Each scene shows the same named points in several views. A view is turned or mirrored, shifted and resized as a whole, has a little noise and may leave points out.

Scene 1
View 1
z_330: -13 -5 3 8 -11 -2 17 6 -7 3
z_306: -10 -4 13 6 0 -3 14 11 -13 -6
z_177: 6 -4 19 14 11 12 24 18 9 20
z_473: -4 4 -7 -3 11 -11 1 28 2 -16
z_541: -15 -1 -22 1 -14 -8 10 11 7 6
z_673: -7 -4 12 9 0 0 18 11 -8 1
z_532: -7 0 5 3 2 -5 9 17 -7 -7
z_99: -14 -6 13 9 -9 -4 17 5 -18 -5
z_799: -10 -5 18 12 -5 0 20 6 -15 2
z_901: 3 -5 15 16 2 15 29 11 11 31
z_931: 1 -3 8 9 6 4 17 16 5 10
z_573: -2 -2 22 7 11 -1 14 19 -10 -7
z_724: -11 -6 9 12 -10 1 21 4 -8 10
View 2
z_673: -9 10 8 -12 -2 14 10 -9 21 4
z_532: -9 1 10 -5 -13 12 0 -7 14 -1
z_724: 0 12 1 -15 10 3 17 1 16 2
z_901: 22 24 30 -6 14 -12 -3 -10 -14 -13
z_473: -27 -20 10 0 -43 29 -16 -9 23 -1
z_177: 18 30 38 -8 18 3 0 -27 -8 -7
z_330: -6 2 -6 -15 0 4 13 6 21 3
z_573: -17 8 18 -7 -8 31 4 -28 25 9
z_799: -7 14 4 -16 11 16 20 -10 26 8
z_306: -13 5 5 -12 -5 21 11 -12 27 7
z_541: -9 -20 -13 -10 -25 -9 -2 28 12 -8
z_931: 1 8 21 -4 -7 5 -6 -11 3 -6
View 3
z_177: -23 17 -13 7 -5 -6 -18 -2 -8 -12
z_532: 1 19 -3 5 -18 15 0 -2 -1 6
z_573: 9 26 3 15 -23 24 -18 3 -9 -8
z_306: 9 28 8 8 -14 28 -5 -3 -5 -1
z_99: 9 35 15 6 -5 34 1 -7 -8 -2
z_799: -1 33 14 7 -1 26 -4 -7 -10 -7
z_901: -33 17 -13 -1 8 -9 -7 -6 -4 -9
z_473: 22 10 -7 8 -44 21 -1 7 2 20
z_673: -7 25 -1 7 -7 12 -7 -2 -5 -6
z_724: -6 28 8 -1 3 20 5 -8 -5 -2
z_931: -11 15 -8 2 -13 5 -6 0 -2 1
z_541: 4 14 -3 -14 -15 18 28 -4 10 30
z_330: 1 27 10 -1 -3 23 9 -9 -3 6
View 4
z_177: 41 -10 15 37 0 -4 -28 34 3 50
z_573: 6 5 11 -21 -11 -16 -25 53 9 29
z_541: -7 53 3 15 1 -13 2 0 76 43
z_724: 6 9 3 14 1 -46 -31 31 40 64
z_931: 26 12 10 23 1 -3 -18 27 21 40
z_673: 7 8 6 1 -5 -32 -25 38 28 47
z_901: 48 -8 10 61 8 -12 -33 20 13 64
z_799: 3 3 0 -6 -6 -50 -33 42 31 58
z_306: 0 12 4 -15 -9 -32 -25 46 31 41
z_99: -19 20 -1 -30 -7 -51 -26 45 44 45
z_330: -3 23 0 6 0 -41 -23 30 47 55
z_532: 10 21 7 5 -7 -12 -15 30 34 36
z_473: -3 44 10 -26 -17 16 6 27 39 3
View 5
z_330: 0 22 -32 -29 5 -34 -10 8 19 24
z_724: -1 29 -32 -33 3 -19 -2 6 22 18
z_541: 8 -7 -42 -51 -14 -54 -38 1 16 23
z_573: 12 -5 -21 -1 15 -16 19 7 13 28
z_799: -7 33 -20 -6 21 -34 7 13 18 30
z_99: -4 25 -25 -10 17 -36 2 10 19 29
z_177: 23 8 -30 -37 -10 27 18 -2 16 7
z_901: 15 24 -36 -53 -15 29 7 -5 20 2
z_306: 5 8 -25 -8 14 -28 6 7 16 28
z_931: 18 -3 -32 -34 -5 -1 5 -2 16 17
z_532: 13 -4 -33 -25 0 -21 -1 3 13 22

In a view up to two points have been moved. Name them for each view, in the order of its rows, or write -.
view 1 => z_532
view 2 => z_177
view 3 => z_673
view 4 => z_99
view 5 => z_799
